Each scene shows the same named points in several views. A view is turned or mirrored, and shifted as a whole, has a little noise and may leave points out.
In the rows, zero is written as 128.

Scene 1
View 1
z_52: [141 153 155 175  54 135 120 133 102 131 102 121 160 155 123  80 146 101
  74 166 152 150  84 105 103 130 153 159 138 156 153  73]
z_71: [155 102  98  52 127 146 139 139 113 123 149 143 101  96 135 172 192  98
  81 117 159  61 186 136 135 105  18 148 159 107 128 116]
z_420: [148 121 131 109 104 129 146 151  91 111 135 147 111 134 137 142 156 109
  82 143 158  80 170 142 116 100  51 156 185 127 126 111]
z_841: [153 135 138 122  87 133 139 146  96 112 126 134 130 128 128 130 159 100
  79 154 158 100 145 130 112 109  84 152 170 148 140 105]
z_984: [160 148 135 124 111 138 150 121  99 116 106 123 123 136 135 140 157 112
  53 161 168  92 142 134 120 122  87 152 164 134 115  91]
z_72: [167 147 128 104  94 150 132 126 114 121 112 112 140 103 122 138 182  90
  59 152 164 105 127 117 120 131 103 141 138 151 149  96]
z_909: [126 155 143 192  76 142 121  92 110 160  79 115 152 186 133  67 141 126
  50 160 157 154  65  99 114 150 164 174 111 109 114  35]
z_25: [160 147 123 109 122 151 146 101 111 129  99 113 124 128 135 144 172 112
  43 150 169  93 132 124 129 134  90 150 139 119 112  79]
z_154: [129 102 106 102 117 140 132 127 109 144 135 148 107 143 142 130 168 118
  82 119 153  88 157 126 132 114  47 168 146  82 112  84]
z_447: [158 146 122 114 103 154 128 106 118 136 102 110 138 117 128 131 180 100
  51 146 165 111 114 110 127 140 110 147 122 128 134  77]
z_465: [120 140 144 190  56 139 110 114 108 159  97 125 157 178 127  58 143 114
  72 152 147 163  67  93 110 142 159 173 112 118 139  47]
z_839: [131 123 129 140 101 131 139 128  97 135 119 143 118 165 141 114 146 122
  75 140 153 104 137 127 119 115  79 170 159 102 110  80]
View 2
z_909: [ 61  64 136  76 157 110 122 111 189 113 111  75 185  92 157 151 148 140
 131 114 148 153 116 139 126 150  54 132 110 156 168  98]
z_72: [112  81 106 155 129 172 124 108 161 127 141 142 183 110 159 162 121 181
 110 121 144 135 106 120  87 138 162 152  78  82 131 128]
z_52: [ 80  44 136 103 117 119 125 115 173 130 124 100 196 105 186 151 145 136
 116 133 143 137 125 142  99 147 129 139 114 138 182 117]
z_465: [ 69  47 143  74 136  99 121  97 167 113 117  91 195 101 169 144 158 134
 122 120 146 153 121 157 123 143  77 126 105 164 173 109]
z_839: [122 129 133 134 145 135 128 120 145 123 115 130 142 114 169 141 136 182
 126 132 135 159 116 182 103  90 129 166 114 110 126 129]
z_25: [112 122 104 159 160 178 125 121 172 122 131 133 155 104 144 162 112 197
 123 113 141 147 101 123  97 124 127 165  86  77 112 120]
z_841: [124 102 123 156 120 154 130 126 150 136 128 141 161 115 182 153 126 177
 114 140 135 138 117 155  82 110 176 167 108  90 139 136]
z_420: [143 137 123 168 130 160 131 130 138 134 127 153 136 121 178 147 125 194
 119 141 131 147 115 175  82  84 177 180 111  80 119 140]
z_154: [135 144 119 148 155 152 128 100 126 110 125 159 138 120 149 142 135 204
 121 120 137 168 105 186 106  76 127 166  84  95  90 134]
z_71: [160 151 101 191 143 190 128 100 116 117 143 194 137 127 148 150 117 225
 110 121 136 156  98 167  84  76 185 176  63  51  71 148]
z_447: [101  87 107 141 145 167 122 104 166 118 137 133 180 104 148 161 123 180
 115 111 147 143 103 118 100 140 125 149  75  93 125 120]
View 3
z_52: [103  98 163 138 135 138 126 140  67 168 163 212 171 113 136 132 147 120
 168  85 118 186 109 182 147 156 142 124  71  80 109 145]
z_72: [ 82 101 161 115 124 137 144 145  78 150 126 124 171 136 105 110 162 127
 168 106 142 119 128 157 167 110 141 111  47 107 139 155]
z_71: [ 65  99 170 127 115 151 195 154 144 113  87  49 151 159 100 111 213 135
 143 131 168  90 114 116 150  72 123 102  52 163 166 124]
z_154: [ 88 112 164 140 116 155 190 151 137  95 106  98 173 149 120 134 206 140
 126  92 153 132 102 131 125  98 118 117  85 137 135 104]
z_839: [ 98 119 161 153 122 145 164 144 130 111 128 134 168 144 129 127 185 121
 135  84 131 165  97 144 144 115 123 124  89 114 120 106]
z_909: [126 130 146 130 128 141 125 137  54 116 161 214 215 119 135 147 140 137
 141  32 114 192 108 190 129 157 137 136  99  51  81 124]
z_465: [119 108 158 134 132 149 134 143  57 138 165 230 199 108 142 156 151 141
 146  53 122 194 103 189 112 165 135 129  92  69  91 128]
z_984: [ 89 125 155 139 122 131 144 140 114 126 125 111 167 153 111 103 166 108
 153  94 125 143 114 147 185 102 134 121  70 102 132 129]
z_25: [ 90 130 151 120 117 136 149 141  96 110 116  94 187 155 101 106 167 125
 148  80 135 119 123 149 174  94 138 119  65  99 130 134]
z_447: [ 90 115 154 109 121 140 144 144  69 125 124 120 191 138 102 117 160 137
 157  84 143 117 129 161 158 108 140 116  56  95 129 148]
View 4
z_465: [ 80 113 171 133 115 150  88 156 141 120 122 147  65 163  83 155 142 118
 102  81 166 133 193  75 135 132  72  82 119 104 105 138]
z_839: [116 137 139 175 113 112 148 131 127 128 182 109  62 127 107 126 138 118
 120 150 150 135 128 129 120 125  85 112 148  98 145 122]
z_72: [112 138 155 135  89 114  92 141 122 138 183 107  62  95 124 128 112 193
  90 151 139 103  94 105 131 121 110  97 141 109 136 148]
z_25: [110 134 133 149 109  98 126 141 133 137 194  90  64  86 101 114 102 171
  84 174 140 118 108 109 135 126 106 117 169 118 143 148]
z_447: [ 99 127 152 136  96 119  97 152 126 131 177 105  67  99 105 120 109 179
  80 152 144 110 125  94 139 121 104 109 153 115 127 149]
z_71: [142 149 138 192  59 113 142 135  78 129 240  77  69  79 148  82 129 183
 113 221 128 101  65 165 116  88 112 149 167  95 161 117]
z_909: [ 73 109 156 129 133 135 102 157 158 122 124 135  67 152  62 151 125 111
  87  92 167 141 202  65 143 145  73  88 139 118 106 148]
z_52: [ 96 130 170 124 113 133  82 139 146 135 132 143  57 145 108 166 135 148
 110  84 157 123 141  84 129 140  87  65 108  98 120 145]
z_841: [125 147 150 151  99 108 114 124 126 141 183 114  56 110 136 140 131 169
 119 141 140 114  81 123 118 128 104  90 130  93 149 135]
z_154: [121 135 138 193  86 121 152 140  98 120 206  94  71 113 114  98 140 131
 115 186 144 124 124 146 120 103  89 141 164  98 147 113]
z_984: [118 143 134 152 118  91 134 128 141 142 188 100  58  99 111 130 114 156
 102 157 144 124  92 118 127 136 104 101 153 109 150 142]
z_420: [140 153 137 180  99  99 148 115 115 139 206 101  57 106 139 124 136 149
 131 168 140 122  70 151 111 121 100 109 144  89 164 121]
View 5
z_420: [122 114 116 152 125 170 144 119 133  68 136 151 140 127  84  98 135  84
 127  80 172  86 120  84 147 135 114 134 121 140 133 137]
z_52: [125 148 204 173 136 172 108 111 145 179 136 150 184 156 105 136 101 110
 139 140 129 144 137  66 118  89 142 112 157 178  83 161]
z_72: [110 131 171 165 143 169 123 113 134 136 136 156 165 144  73 144 130  79
 147 104 166 127 103 118 127 130 143 151 103 154 141 138]
z_447: [109 133 184 165 144 155 129 109 131 137 131 162 160 140  69 153 126  78
 146 121 143 135  89 113 118 128 162 124 113 146 144 147]
z_465: [128 153 224 162 132 146 117 102 144 175 122 142 179 143 112 143  97 113
 131 163  88 161 122  52 111  77 172  70 168 171  82 164]
z_909: [123 145 220 178 137 147 120 105 139 170 130 165 169 146  88 154  95 104
 142 167  87 156 106  57 101  91 179  61 175 154  96 180]
z_839: [126 121 146 154 122 153 145 111 134  85 129 155 141 123  87 112 121  91
 126 115 129 106 110  66 132 118 142  90 146 137 121 152]
z_71: [114 107 114 129 129 150 160 111 124  37 122 140 128 110  72 114 159  65
 124  68 178  91  88 127 154 157 134 154  71 128 176 105]
z_25: [108 119 154 172 142 162 139 113 128 105 138 175 142 134  53 144 131  70
 149 107 153 114  84 108 118 142 155 118 117 125 156 154]
z_154: [123 116 138 133 120 135 159 105 127  52 115 141 130 105  85 113 139  81
 118 103 132 106  92  88 141 130 153 100 115 130 146 127]
z_984: [113 120 143 176 136 172 133 118 133 105 143 174 145 140  64 129 124  78
 145 102 161 102 105  91 123 133 134 120 133 133 135 160]
z_841: [120 124 145 161 131 177 129 117 138 108 139 151 157 141  88 114 126  90
 134  92 170 104 126  89 140 123 119 142 125 156 121 141]
View 6
z_839: [146 110 136 110 122 123 160 144 115  69 141 108 137 214 100  95 116  94
 126 156 109 144 110 113 149  88 130 176 146 118 136 123]
z_154: [117 109 160 142 111 129 167 168  83  91 148  81 134 215 115 101 111  85
 128 149  94 139 107 122 133 114 141 180 153 103 143 116]
z_909: [170 132 102  56 123  93 112 148 127  39  75 163 152 176 125  87 125 130
 130 161 152 208  89 133 181   8 109 182 165 130 136 155]
z_841: [159 124 132 108 137 143 149 135 117  82 163 128 140 187 102  98 135 105
 140 163 127 121 130 103 142 132 136 182 145 142 126  83]
z_52: [182 138 104  67 150 121 111 136 139  52 104 189 157 165 115  90 122 139
 136 170 152 171 123 109 161  71 122 179 156 152 123 111]
z_72: [150 145 132 102 125 142 127 146  88  93 152 126 140 154 130  98 160 112
 156 166 149 141 121 120 146 126 133 198 165 148 129  78]
z_71: [107 119 175 162 111 155 174 166  58 120 191  60 128 199 121 106 137  76
 144 153  99 104 121 119 116 178 154 194 156 115 141  73]
z_420: [147 112 146 124 128 147 170 137 110  87 181  95 133 213  92  99 128  88
 135 158 107 106 127 102 135 141 142 177 139 129 131  86]
z_447: [143 143 133  98 116 129 125 154  80  87 134 118 139 156 137  97 157 112
 152 161 150 160 107 132 155  97 129 200 170 138 136  99]
z_984: [157 123 127  94 113 136 155 131 104  79 166  95 129 187 104  97 160  93
 145 160 136 128 112 117 158 102 127 189 149 137 131  95]
z_25: [141 130 136 102 102 134 149 145  78  88 159  80 126 175 123  99 170  90
 151 157 141 141 101 132 158 100 129 200 161 131 137  97]
z_465: [169 134 108  70 140  98 106 155 134  41  70 189 162 175 126  89 100 140
 126 163 143 204 104 121 165  33 119 177 163 134 132 146]

Which points are out of place in each view (at most two, in the order of its rows)? Write - if all are in place.
view 1 => z_25
view 2 => z_839
view 3 => z_447
view 4 => z_71, z_841
view 5 => z_909
view 6 => -
